Each row is a point on a landscape with many valleys, with its height.
A ball rolls from a point to the lowest of its 2 nearest points, and stops where none of them is lower. Distance is the straight distance between rows; heights are no part of it.
k_313 height 2.79: [116 150 157 177 169 124 149 201  99 138  75 148  96 119  98 122 153  65
 107 196 120  54 114 141 136 145 115 137 161 122  75 125  82  90 198]
k_221 height 7.06: [112 164 154 118 124 145  89  64 172 102 142  93 131 125 150 109 145 129
 114 137 154 133  69 142 144 131 145 125 136 116 133 126 135 108 156]
k_73 height 3.19: [162 142 124 137 153 111 184 186 104 113  85 152 106 164  99 108  91 113
  76 160  74 107 161 126 123  69 100 145  95 134  71  93 118 118 127]
k_674 height 4.49: [125 142 138 144 153 136 156 162 127 105 145 113 125 106 101 134 140 126
 126 123 103 131 111 114 113 128 109 143 127 111 133 114  79  98 129]
k_832 height 7.24: [104 155 130 151 124 177 132  99 209  92 168 107 134  77 139 113 113 102
 144  92 108 148  57 170 142 134 103 146 149  95 173 124 115  91 161]
k_46 height 7.81: [110  97 164 135 150 174 137 192 127 115 148 114  71  94 104 153 138 126
 166 113  97 147  97 156  70 167 118 125 189 106 191 130 110  99 146]
k_878 height 7.68: [130 115  47 142  69  97 139  80 117 166 144 163 208 148 117 106 108 109
 140 102 143 127 156 103 176 107 115 131  92 152 110 163 136 171  99]
k_168 height 7.58: [116 107 177 150 170 139 140 198  98 136 147 114 105  93 108 191 157 154
 135 123  95 106 135 103  80 154 124 125 202 117 150 122  95 105 135]
k_837 height 3.23: [114 153 152 109 154 146 146 136 147  71 156  93  79 113 106  96 156 128
 150 128 128 162  75 128  85 135 122 156  93 110 160 113  84  88 124]
k_600 height 7.14: [109 159 128 137 121 151 113  94 172 105 160 106 152  96 129 108 140 114
 138 115 137 138  64 133 141 140 116 144 127 108 147 126  99  99 145]
k_959 height 3.16: [130 161 133 140 141 112 109 153 105 167 132 139 186  87 114 150 177 132
 145 116 146  94 105  64 128 183 102 159 135 126 101 136  32 118 137]
k_311 height 4.10: [128 110 122 127 104 105  53  58 139 155 101 143 147 147 140 129 104 102
 114 147 163 119 137 179 176 127 156  89 156 134 111 161 187 144 166]
k_936 height 1.99: [122 143 110 107 120 112 106 110 116 136 139 135 135 134  99 113 147 118
 152 130 178 135  97 116 117 149 140 136 100 139 136 139  98 113 128]
k_997 height 3.28: [152 137 110 140 155 106 203 188 102 122 145 129 154 108 101 145 122 131
 116 109  60 120 160  88 108  73  95 173 110 126 120 120  53 121  90]
k_391 height 6.87: [105 111 147 115 112 139  56  91 137 152 135 127 121 124 130 152 136 127
 153 129 185 136  98 150 121 186 162  94 181 132 167 146 159 124 153]
k_923 height 2.02: [137 141 106 101 121  85 172 113 102 107 135 115 133 167 130 112 139 160
 112 123 118 138 175  62 115  70 126 147  50 156 104 104 115 155  57]
k_388 height 4.66: [123  93 102 121  96 161 134  91 185 109 154 112 115 102 195 143 104 139
 134 108 134 155 159 158 139 121 141 107 119 127 182 132 221 169  93]
k_206 height 7.41: [112 133 116 139 109 149  84 115 141 160 159 138 178  88 124 141 139 117
 168 101 157 130  71 125 142 186 118 130 169 120 159 147  90 116 150]
k_760 height 7.34: [107 154 154 135 134 153  70 123 146 148 139 121 150  85 126 136 170 116
 150 126 157 116  53 122 130 197 119 133 173 107 141 136  79  98 174]
k_664 height 7.75: [ 98 120 165 131 146 161 103 147 140 117 166 105  98  89 115 156 152 143
 172 106 132 142  80 131  88 184 123 123 176 109 185 118 105  96 146]
k_855 height 2.66: [124 155 176 121 145 117 120  92 125 104 142  74 144 141 180 145 179 215
  91 131 128 120 150  43 133 115 145 117 117 134  88  88 130 149  82]
k_163 height 4.94: [120  84 108 101  92 130 118  79 142 121 158 109 120 118 166 132 123 142
 158 102 165 155 167 148 120 135 162 114 105 137 184 156 192 170  93]
k_373 height 2.17: [122 136 119  91 108 116 122  67 157  90 139 103 109 141 118  82 121  98
 129 134 171 154 102 166 124 109 153 142  77 130 145 151 145 112 136]
k_953 height 4.71: [146 120  97 149 151 117 189 216  90 161 131 155 171  92  78 175 130  96
 135 111  83  99 148 116 114 111 101 171 163 133 136 153  59 104 126]
k_536 height 3.55: [114 145 159 109 151 147 134 137 139  73 124 104  61 142 104  98 147 120
 125 155 137 149  84 143  88 128 138 138 106 116 140 110 122  91 136]
k_964 height 7.84: [132 139  70  97 115  67 110 135  75 165 103 175 153 170  80 109 147 102
 162 139 182 104 146  96 119 125 124 160  67 163  93 144  83 127 126]
k_668 height 4.09: [126 130 158 139 115 169  83  82 183 129 134 112 136 116 211 163 118 158
 102 119 116 125 122 160 173 136 148  76 183 121 133 103 212 152 143]
k_318 height 7.13: [ 98 163 164 140 144 172  97 116 177  99 124 112  80 124 125 111 133  90
 113 158 130 121  53 185 136 149 129 116 168 108 138 113 146  79 208]
k_889 height 5.17: [132  79  68  94  85 115 105 112 100 158 129 173 128 148  94 106  93 103
 204 100 175 161 149 183 120 140 150 132 103 144 175 189 154 146 121]
k_164 height 3.88: [151 147 161 154 168 167 199 137 196  82 177  89 122  76 162 122  93 140
  93  95  36 139 121 153 165  90  88 146 108 115 106  83 145 106 132]
k_171 height 5.69: [137  87  55 135  89 133 176 136 132 145 157 159 155 118 164 138  90 141
 149  95 101 152 197 105 146  99 108 128  97 131 165 132 167 194  54]
k_748 height 7.20: [ 96 170 147 142 145 161  95 127 162 110 118 120 104 109 111  96 155  64
 131 166 154 116  45 172 141 154 128 134 142 102 131 116 101  78 206]
k_403 height 1.78: [130 161 120 149 148  80 143 172  85 142  78 162 142 153  98 129 135 113
  95 167 127  74 155  87 129 121 111 141 119 137  66 104  80 113 146]
k_446 height 1.46: [143 142 149 124 135  96 111  72 129 123  97 113 129 174 169 125 126 161
  64 155 131 111 172 122 184  91 152  96 101 151  48 102 190 150 134]
k_514 height 2.37: [127 145 137  86 143 110 124 124  96 115 161 111 102 133 109 127 172 170
 167 124 157 144 113  81  75 142 135 149  86 146 145 115  87 121  93]
k_637 height 3.42: [127 151 125 159 146 131 132 164 128 154 140 127 186  69 103 150 169 100
 144 111 119  98  96 101 139 163  98 160 148 114 118 142  34  96 150]
k_660 height 7.64: [119 126 156 136 158 128 123 170 103 143 158 116 131  92 104 173 160 159
 154 114 122 112 114  82  88 169 114 136 161 123 147 121  70 107 128]
k_731 height 2.68: [125 135 134 123  87 133 117  43 155 123 153  93 177 123 191 124 150 164
 105 112 139 134 134 109 165 110 140 115 124 132 114 134 174 177 100]
k_577 height 4.33: [143 103 138 161 161 141 190 224  99 150 105 145 115 108  90 178 112 101
 102 138  64  94 151 143 117 108 109 140 199 133 122 140 114 104 152]
k_946 height 5.43: [139 103 117  88 131 144 170 127 144  97 132 112  76 126 154 104 115 153
 160 109 114 193 150 133  91 107 144 150  77 119 190 124 159 157  64]
k_733 height 1.79: [119 131 137 115 132  87  92 114  99 138  98 139 120 165 109 134 140 137
 120 161 172 112 144 109 123 138 153 112 125 150  95 125 136 123 134]
k_473 height 3.76: [118 143 184 129 121 151  64  90 146 144 108 108 149 127 213 176 146 186
 102 137 127 114 127 127 171 165 159  67 216 116 109 113 189 155 137]
k_897 height 7.79: [133 128  96 118  86 105 134  52 147 119 142 114 154 142 136  86 114 110
 109 122 151 140 141 138 162  89 139 130  73 143 111 151 157 151 114]
k_321 height 2.75: [132 163 123 107 127 129 144  94 167  71 125 106  97 143 113  68 121  93
 106 148 141 151  93 158 139  93 132 151  65 126 116 123 133 100 138]
k_7 height 7.52: [111 132 195 167 185 143 148 184 129 126 145  88 121  76 109 185 180 153
 121 131  85  94 113 103 113 154 119 138 204 113 124 131  84  83 163]
k_625 height 1.55: [140 121 111 102 110  85 162  86 119 108 131  96 125 168 155 111 134 156
  96 126 130 134 198  87 135  64 142 129  43 158  95 119 165 172  64]
k_217 height 1.89: [136 142 163 132 129  93  84  80 117 146  79 123 140 167 173 147 134 170
  78 157 139 105 172 116 180 124 159  82 149 145  57 114 184 157 137]
k_894 height 4.40: [124  71 111 119  90 102  55  69 130 158 122 139 147 145 144 141 103 110
 143 125 179 127 171 177 151 136 162  84 147 140 143 174 198 159 142]
k_489 height 7.78: [133 141  63 103 101  94 106 128  88 176 135 173 163 139  83 109 147  94
 184 122 192 116 117 109 128 151 121 161  74 157 121 156  72 127 129]
k_235 height 4.20: [129  76 128 117 125 141 115 181 103 141 103 161  84 153 110 145 102 132
 159 133 131 153 149 155  83 139 142 102 160 129 172 125 166 142 114]
k_516 height 2.51: [129 124  99 152 131 112 122 186  85 191 118 179 184 105  88 171 124 103
 152 109 137  86 136 104 126 175 106 136 175 138 128 146  64 120 147]
k_127 height 3.18: [129 165 101 104  88  94  86  42 140 156 112 121 203 138 143  77 151  89
 108 151 171 109  86 126 192 115 136 143  97 121  72 177 109 146 158]
k_644 height 6.25: [127 109 148 120 143 120 127 165 100 122 119 131  91 156 139 164 126 171
 114 142 125 127 175  97  96 115 144 103 140 136 130  91 152 145  93]
k_631 height 8.15: [153  83 105 131 127 156 142 186 129 136  77 171  82 154  88  93  74  98
 160 123 101 171 123 189  87 125 124 138 127 116 178 143 150 132 130]
k_812 height 4.28: [124 147 169 148 166 150 157 170 130  92 129 106  82 123 111 131 134 130
  99 147  95 119 112 128 107 124 114 127 142 111 116 100 110  91 149]
k_696 height 1.27: [129 140 122 133 137  78 115 132  93 136  75 161 123 181 106 128 121 133
  93 167 143  96 167 103 139 110 132 116 114 146  65 108 134 126 133]
k_401 height 8.23: [155  84 106 137 136 163 168 206 116 147 104 159  96 127  99 116  83 107
 165 103  77 171 132 170  78 127 119 148 146 109 202 146 120 139 121]
k_914 height 2.43: [138 147 110 118 136 105 170 146 107 107 134 129 127 149 112 115 126 143
 114 128 107 134 148  83 113  87 115 148  74 137 112 101  88 128  84]
k_994 height 4.89: [127  84  72 106  78  91 100  74 104 156 141 151 159 153 113 105 104  99
 168 104 178 137 163 156 141 124 147 123  92 150 140 191 161 156 122]
k_624 height 3.83: [155 112 129 134 147 140 171 202 106 114  83 150  86 157  86 100 105 108
 116 150  81 137 131 146  78  97 116 148 115 120 132 121 115 120 128]
k_616 height 6.58: [104 107 167 148 149 112  81 159  94 146  74 163  69 158 105 148 131 127
 123 196 159  87 127 131 106 173 148  85 192 135 104 122 158 110 172]
k_2 height 2.85: [122 122 118 121  75 138 121  27 177 118 167  97 166 111 184 109 126 125
 122 102 151 140 125 151 158 112 143 119 115 127 148 159 190 176 116]
k_588 height 2.92: [130 172 194 116 142 130 104  73 134 104 119  77 147 145 211 140 168 210
  75 143 123 118 134  81 164 125 151 102 143 126  68  96 159 149 113]
k_462 height 8.04: [153  80 100  93 115 101 133 123 113 118  88 145  97 179 118  94  98 123
 141 127 135 164 189 161 102  80 147 136  63 146 135 156 178 160  86]
k_607 height 2.88: [158 138 107 111 146 103 194 187  88 118 128 137 124 146 104 112 126 136
 128 121  72 142 155  86  73  73 104 179  76 129 136 109  61 133  79]
k_565 height 2.90: [125 182 104 108  85 108 112  54 137 145 136 116 220 121 151  80 178 116
 116 132 159 119  75  86 181 126 113 156  95 122  71 169  83 145 126]
k_829 height 5.49: [140  93  71 156  99 136 162 156 130 155 147 162 173 115 155 161  79 137
 122  96  96 130 192 114 162 103 103 108 131 132 140 114 152 178  77]
k_677 height 2.49: [115 129 133 179 149 131 134 199 103 159  80 169 112 112  84 138 129  56
 121 177 125  70 112 161 135 163 110 125 185 123 101 140  93  94 197]
k_162 height 8.05: [147  84 117 128 125 158 123 155 159 115  78 160  70 154 102  89  63  88
 139 143 112 171 124 214 120 116 127 117 133 122 150 141 195 126 146]
k_244 height 7.32: [105 141 147 159 133 184 119 123 190 106 151 111 117  91 134 136 107 100
 124 108 100 136  77 183 146 149 107 119 181 104 162 118 131  89 178]
k_368 height 1.96: [125 137 134  84 125  96 129  89 102 115 160  92 121 145 132 124 175 174
 145 116 166 142 140  67  96 125 150 141  69 154 132 125 111 141  78]
k_530 height 7.27: [ 97 177 165 128 151 154  67 122 152 134 125 111 120  97 122 111 188  82
 145 162 172 108  37 132 135 184 128 145 149 103 123 124  76  93 199]
k_411 height 4.11: [149 102 132 144 147 141 175 216 100 136 102 147 105 127  92 146 104 109
 116 132  73 122 146 142  86 105 112 138 160 125 140 127 111 119 130]
k_547 height 3.46: [114 143 192 127 141 134  63  96 132 137 102 109 114 143 168 158 152 170
 103 159 154 110 123 114 138 169 167  80 197 125 110 113 171 133 151]
k_899 height 1.91: [134 180 133 159 157  83 151 176  90 152  87 145 174 123 114 138 160 120
  90 150 121  62 147  64 146 129 102 157 131 132  59 112  46 120 146]
k_582 height 1.92: [122 123 128  84  80 101  84  31 120 157 169  93 171 130 150 108 166 136
 147 103 193 128 113 112 127 148 156 130 100 140 133 185 133 165 128]
k_901 height 5.84: [124 118 148 121 147 151 165 142 158  78 168  88  89 101 168 141 131 180
 133 109  87 169 147 103 104 107 124 134 103 106 165  87 141 139  72]
k_147 height 8.24: [139  96  96 125 106 159 152 135 167 115 122 145 110 124 142 113  63 110
 138 112 110 167 149 172 141 110 120 120 111 125 164 125 184 147  98]
k_529 height 7.65: [121 113  53 135  72 133 132  91 133 161 168 166 189 112 111 110 100  98
 175  89 155 147 116 135 158 147 118 135 119 134 164 171 125 148 115]
k_796 height 6.97: [103 142 166 118 123 154  63  72 172 118 137 101 117 122 156 135 140 124
 129 132 162 133  73 161 131 156 159 101 174 118 158 134 165 112 166]
k_407 height 2.45: [107 124 139 110  84 152 110  24 183 107 186  82 162  93 207 123 157 153
 142  87 159 144 111 139 129 125 148 127 130 115 173 156 185 177 109]
k_803 height 2.48: [126 126 118  83  87  90  45  42 120 181 137 118 173 132 132 106 156 103
 148 127 210 114  96 136 141 163 155 131 110 136 119 201 119 148 173]
k_353 height 4.90: [145 118  91 137 134  99 169 209  64 170 117 174 165 130  88 170 108 111
 134 115  93  95 172 103 100 117 106 155 151 139 132 129  73 128 118]
k_303 height 2.84: [128  97 108 119 100  86  95  96 103 158 113 136 158 166 147 151 132 151
 122 124 163 114 194 103 145 116 154  96 121 158 103 138 169 169  97]
k_865 height 4.00: [139 144  86 153 122 113 152 151 120 134 108 162 157 137  93 116 101  91
 107 137 117 114 133 132 151 110 100 135 106 130  97 118  91 111 133]
k_138 height 7.96: [147 110 100  82 117  76 140 107  95 109  95 128 102 190 102  80 122 119
 130 136 144 150 173 135  99  73 146 153  36 153 112 155 143 140  93]
k_332 height 8.32: [140  87 128 127 128 177 141 165 173 114 122 132  82 114 166 141  75 131
 127 116  94 159 151 175 125 122 121 101 140 116 173 106 201 148 108]
k_315 height 3.50: [160 122 122 147 146 135 169 196 118 115  70 162  88 160  85  94  84  85
  89 167  77 114 134 167 121  87 102 140 110 126  82 114 133 109 154]
k_498 height 2.78: [129 144 151  96 161 124 155 151 108  93 158 102  82 122 107 116 164 165
 165 125 117 160 104  92  60 126 123 161  84 120 163 108  75 109  91]
k_648 height 2.59: [130 189 123 137 114 116 117  99 133 147 117 126 213 109 152 104 165 129
 105 135 131 107  89  80 183 139 102 149 121 111  62 138  62 126 132]
k_768 height 5.20: [126 103 113  81 114 122 142 102 123 110 149 109  91 134 145 115 131 148
 166 107 154 171 154 136  93 121 158 136  78 137 178 145 159 156  77]
k_974 height 2.23: [124 135 123 108 122  78  66  90 109 152  94 141 135 159 104 113 150 104
 126 160 199 111 125 128 139 146 155 120 112 146  94 158 127 120 157]
k_598 height 4.53: [151 122 115 162 159 136 210 216 112 144 118 144 152  92  83 174 117  89
 107 119  58 101 143 138 137  88  98 164 174 134 118 148  86  95 136]
k_502 height 2.36: [120 144 138 108  96 114 107  43 138 127 151  90 173 131 161 110 161 151
 114 118 163 132 112  97 148 124 149 127 110 136 114 150 135 152 110]
k_589 height 7.87: [100 103 171 146 148 191 134 178 155 101 131 112  59 105 111 136 116 107
 138 130  92 141  90 184  91 161 117 110 196 106 180 124 143  92 170]
k_131 height 1.29: [115 140 184 126 142 178 105  77 203  74 161  74  89 112 209 146 140 172
 108 118 126 141 110 152 133 124 150 105 146 119 154  91 205 131 132]
k_989 height 3.20: [123 157 182 136 148 124  95 103 126 121 109 101 121 146 164 146 152 182
  85 154 139 112 132  95 147 141 150  95 160 127  89  96 150 129 134]
k_390 height 3.36: [135  99 130 107 141 151 145 181 101 132 143 134  81 121 116 136 126 152
 189 102 112 172 121 137  60 148 131 141 136 115 208 126 110 135  98]
k_129 height 3.71: [136 153 142 160 132 136 137 112 137 129 132 116 177 115 162 145 130 164
  87 118  97 111 131  97 173 125 114 114 153 120  88  99 114 134 123]
k_650 height 4.67: [122  75 105 101  77  88  65  46 109 158 143 121 155 147 140 115 119 112
 150 108 191 125 168 162 134 137 161 106 104 142 140 194 173 168 141]
k_289 height 7.74: [137 103  53 128  80 103 158 103 120 145 136 161 170 156 126 112  92 114
 141 108 128 141 186 115 160  86 120 131  78 151 120 146 157 172  79]
k_499 height 3.81: [154 178 127 167 154 116 190 140 133 111 132 119 173 110 128 122 129 136
  66 126  73  98 133 100 176  87  95 152 101 121  57  94  76 108 133]
k_835 height 7.95: [126 101 145 133 134 171 135 167 152 108 106 134  62 139 112 115  92 105
 131 140 107 154 110 185 105 136 124 110 155 117 159 119 168 115 145]
k_728 height 5.04: [134 119  93 137 128 164 195 145 164 106 155 130 126  79 114 103  86  93
 167  82  78 179 104 165 118 124  91 171 113  96 191 147  91 113 104]
k_326 height 3.17: [142 166 138 115 141 144 170  93 178  61 140  93  97 132 139  78 105 123
  91 134 106 152 104 143 148  79 119 152  62 128 107  99 146 104 119]
k_472 height 4.16: [164 145 153 159 164 151 194 143 163 103 156 110 138 101 163 134  92 142
  67 105  45 120 141 135 180  92  93 128 113 131  76  72 148 121 132]
k_451 height 3.08: [113 169 154 165 160 131 120 155 124 123  81 141  93 134 107 101 145  72
  98 199 135  84  91 152 154 146 122 124 142 113  78 112 108  88 205]
k_392 height 7.48: [115 110  93 147  92 152 103 115 131 171 172 153 188  89 127 156 117 131
 181  79 144 137 105 120 144 186 120 115 175 125 178 149 114 140 121]
k_654 height 3.86: [109 139 187 122 161 146 114 129 135  83 114 102  46 157 124 117 142 139
 101 180 138 128 101 142 100 134 154 106 140 124 118  97 165 100 157]
k_965 height 2.46: [129 140 120 102 140 111 126 157  85 131 134 141 108 140  92 125 155 131
 159 134 153 128 113 100  80 146 125 148  97 139 137 123  77 112 116]
k_876 height 5.45: [136  78  76 106  99 127 124 157  95 160 121 183 123 153 110 129  88 126
 193  98 140 160 168 154 105 133 141 124 121 139 181 153 153 157  96]
k_535 height 1.94: [113 136 163 119 114 167 106  40 209  83 172  75 125 100 224 134 147 166
 120 100 139 140 104 152 139 114 151 117 137 115 160 125 201 156 119]
k_833 height 7.47: [100 121 180 169 177 165 150 192 134 129 136 102 104  71  97 172 173 107
 131 141  89  94  94 143 114 163 114 136 215 117 143 147  91  72 188]
k_38 height 2.39: [131  98 136 125 109  85  59  76 111 166  88 129 151 164 169 160 131 156
 100 142 160 105 199 126 168 128 164  74 155 148  86 143 197 170 126]
k_120 height 0.92: [143 117 123 116 109  93 127  72 130 119 115 107 133 168 159 120 123 149
  79 139 137 120 193 119 164  76 147 106  75 154  78 120 186 161 103]
k_458 height 3.47: [126 176 178 142 138 125 101 108 123 138 108 114 171 127 179 148 151 183
  89 138 115 104 118  84 169 155 127 105 178 114  69 113 114 132 132]
k_590 height 5.29: [135 108  88 150 108 121 146 155 109 154 124 164 160 138 123 151  88 127
 123 109 114 119 175 113 143 112 113 112 136 135 128 114 127 149  99]
k_503 height 7.05: [ 88 159 180 136 145 172  75 101 177 104 143  97  96 110 140 131 153 120
 131 140 143 130  49 159 119 166 139 114 186 105 159 115 141  87 189]
k_269 height 3.99: [149 156 117 152 130 122 176 115 138 112 139 122 156 133 142 116 104 148
  75 120  89 121 146  98 173  82 104 130  91 138  73  87 123 134 105]
k_765 height 4.36: [126 104 127 134 104 158  98  88 185 124 141 120 126 112 185 149  99 134
 120 116 135 141 137 173 162 129 143  87 160 129 159 118 212 151 130]
k_661 height 7.89: [135 124  88  91 118  74 124 132  83 132 101 155 124 185  86 102 135 116
 145 143 160 127 154 115 104 101 137 148  61 157 105 140 112 126 110]
k_977 height 8.13: [152  82  78 115 107 121 139 137 132 127  92 168 114 162 112  98  69 106
 142 122 122 164 169 170 130  90 127 131  93 142 138 147 174 149  98]
k_375 height 6.66: [101 129 160 126 144 115  64 137 109 150  91 150  82 142  99 131 156 107
 140 187 186 102  94 133 107 189 152 105 167 131 116 134 134 102 184]
k_813 height 3.41: [126 158 129 138 146 131 136 150 135  99  88 144  90 151  89  83 123  73
  99 187 129 115  97 167 141 110 123 135  97 116  84 111 123  89 175]
k_28 height 5.08: [137 119  85 122 121  95 147 178  72 159 116 173 155 156  95 146 108 130
 141 117 116 110 171  92 100 114 111 139 117 145 125 118  91 141  95]
k_74 height 2.72: [121 119 156  85 111  83  41  48 116 148 119 100 129 150 132 115 153 119
 123 146 206 111 123 141 122 154 177 111 116 136 115 176 145 135 167]
k_984 height 5.53: [135  97  71 119 103 143 134 166 105 162 134 181 130 128  89 119  87 104
 202  97 137 158 120 166 109 157 122 136 131 125 194 155 114 129 119]
k_734 height 3.77: [133 145 137 131 113 124  94  69 159 129 114 125 141 145 153 119 110 125
  94 146 140 127 117 155 178 116 150 101 137 133  93 123 173 130 152]
k_56 height 3.45: [129 170 132 112 112 101  85  54 141 134 108 111 165 145 148  97 148 119
  97 155 165 114  98 128 176 120 149 125 116 127  81 150 129 127 158]
k_267 height 5.32: [128 108  80 120 109 158 161 147 135 132 153 156 125 103 104 106  91 102
 198  86 123 178 101 167 110 150 115 152 120 112 208 155 102 122 111]
k_260 height 2.38: [123 150 147 121 139 104 129 109 109 117 154  97 152 133 144 140 174 196
 123 114 134 126 137  39 112 121 129 135 102 136 108 101  94 140  80]
k_265 height 2.87: [133 151 110 155 129  97 123 164  92 184 109 164 199 109 113 161 145 124
 129 117 136  78 135  68 141 169 105 145 156 136  95 138  50 128 136]
k_429 height 7.72: [130 126  58 106  87 112 124 106  99 164 161 165 166 132  96 108 125 107
 190  99 171 141 119 122 131 145 126 149  86 148 151 167 102 140 107]
k_262 height 2.95: [143 122 111  96 137 134 146 181  81 141 138 149  93 129  86 121 134 138
 193 113 128 154 108 133  60 149 121 158 110 127 186 136  78 119 111]
k_548 height 2.07: [122 136 122 163 138 125 118 176 104 172 100 165 152 104  90 155 137  84
 131 143 138  85 116 127 136 179 109 127 178 122 116 140  75 102 172]
k_366 height 5.66: [124 111 138  99 152 156 175 131 155  79 162  93  71  95 159 119 134 174
 167 105  91 197 134 117  78 113 127 159  88  98 198 108 130 141  63]
k_333 height 4.75: [126 116 128 138 138 162 168 156 152 100 153 117 108  97 119 130 104 122
 146 101  88 162 118 144 109 125 108 140 134 105 174 121 109 111 110]
k_707 height 6.76: [112 105 143  98 124 115  48 107 113 148 114 143  89 144  96 130 143 104
 164 158 207 130 100 169 102 179 166 108 151 140 148 158 154 109 176]
k_258 height 1.30: [119 117 105 106 104 122 103 101 134 128 133 142 122 137 104 109 115 101
 160 129 177 151 105 164 123 143 146 126 114 132 156 153 138 116 138]
k_470 height 7.62: [123 115  82 136  73 115 116  79 119 174 149 149 213 129 142 129 126 136
 145  98 150 130 138  95 167 138 124 114 138 143 123 158 133 171  96]
k_618 height 7.83: [134 100  60  99  88 103 162 119  95 149 145 157 145 155 122 110 105 132
 180  93 136 155 178 116 117 103 134 145  72 150 158 157 137 171  67]
k_638 height 3.80: [130  84 129  88 131 142 127 163 105 130 124 134  65 143 134 138 125 165
 178 119 140 176 149 143  67 141 156 120 126 126 200 125 161 153  88]
k_103 height 3.52: [149 161 158 128 164 160 186 117 188  62 159  88  94 111 163  95  94 146
  82 117  68 147 119 140 153  79 102 144  75 125 100  72 158 115 116]
k_180 height 7.56: [117 112  92 136  74 140 107  71 141 161 174 142 202 102 151 132 127 130
 163  86 156 142 110 116 159 157 128 121 154 130 163 160 139 166 110]
k_628 height 4.48: [142 144 175 150 183 141 187 180 119  93 136 100  93 122 128 146 129 151
  75 142  61 111 144 111 123  92 112 134 134 121  88  84 119 105 136]
k_426 height 2.83: [150 134 118 129 138 113 170 154 119 108 111 137 116 158 123 120  94 139
  89 137  95 131 167 109 133  73 115 130  87 139  94  91 134 135  96]
k_190 height 7.69: [110 125 173 132 145 148  86 135 131 138 166 104 133  85 131 174 171 174
 166 104 140 129  90  90  97 201 127 120 180 116 157 119  91 112 137]
k_767 height 4.08: [118 128 178 141 164 159 146 173 125  89 102 115  40 150 110 114 123 127
  96 178 101 118 107 148  96 124 129 115 144 120 110  96 143  95 160]
k_697 height 2.24: [134 184 146 159 151 105 133 144 115 140 109 125 186 108 131 131 166 136
  95 141 117  86 118  77 162 142 102 148 137 115  65 122  48 111 144]
k_562 height 3.97: [135 153 152 177 153 145 150 146 139 132 127 117 160  93 132 157 131 132
  92 120  85 100 119 124 167 140 105 125 177 113  97 114  97 102 160]
k_611 height 3.73: [133 145  94 162 130 123 156 158 119 145 135 147 181 100  97 134 122  96
 122 112 112 107 123 116 148 132  96 145 132 122 116 132  59 107 132]
k_523 height 7.42: [ 98 133 158 167 150 176 118 163 158 128 134 115 107  84 107 145 140  82
 131 132 103 111  71 176 132 171 107 120 202 106 157 136 104  73 202]
k_63 height 3.21: [148 160 127 122 145 137 164 143 145  79  95 128  84 157 100  66 110  88
  93 168 112 142 102 163 133  86 113 148  64 124  93 108 128  94 145]
k_90 height 6.00: [137 109 131 125 144 134 167 165 127 105 151 111 104 119 165 156 123 180
 119 114  85 151 179  82 106  90 121 122 105 120 148  87 139 158  61]
k_361 height 3.26: [129  90 102 105 114  86 103 137  82 151 102 161 124 176 111 143 117 143
 150 130 157 127 186 119 109 117 152 109 117 157 124 134 157 150  97]
k_920 height 2.05: [122 113 170 140 147 183 110 132 189  94 153  91  82 104 212 172 126 180
 102 123 101 139 143 147 139 136 136  82 164 116 154  77 218 142 128]
k_165 height 3.58: [145 158 119 152 160 108 187 176 105 119 124 130 150 119  99 134 134 117
  86 135  84  97 144  96 133  90  98 159 109 125  86 108  62 104 125]
k_658 height 4.19: [147 154 171 174 174 155 175 145 152 111 141 103 141  95 146 152 121 139
  72 118  54 106 122 141 178 117 106 127 157 118  79  94 122  99 170]
k_72 height 7.73: [133 121  71 126  63  87 130  40 129 152 141 134 205 151 131  86 120 101
 120 110 154 127 153 125 179  96 126 131  84 143  97 181 156 179 118]
k_544 height 6.14: [127 113 153 119 155 127 143 177  97 116 148 111  98 128 140 169 141 184
 129 120 103 137 166  77  76 114 130 121 135 127 149  88 116 142  80]
k_408 height 6.49: [114  82 155 143 142 126 105 187  87 147  77 167  71 161 105 158 108 134
 126 177 130 103 157 137  89 146 140  90 190 132 118 109 170 129 144]
k_549 height 6.37: [123  92 169 141 153 132 126 200  88 136 104 143  70 148 137 177 119 165
 105 159 108 105 179 108  87 125 138  87 181 128 122  86 168 146 120]

Where does a ball stop that starts at each point below?
k_391 => k_989
k_311 => k_696
k_28 => k_120
k_589 => k_796
k_90 => k_989
k_147 => k_796
k_470 => k_796
k_529 => k_796
k_499 => k_120
k_865 => k_120

Call two points neighbours if one is among the 2 nearest of the other. Go from one point of each pair to the other, from neighbour to neighbour, staying as low as possible. Name the highest point that can't be avoided.
k_582 / k_368 => k_865
k_120 / k_696 => k_361
k_548 / k_989 => k_813
k_582 / k_696 => k_74
k_131 / k_582 => k_2
k_368 / k_258 => k_965
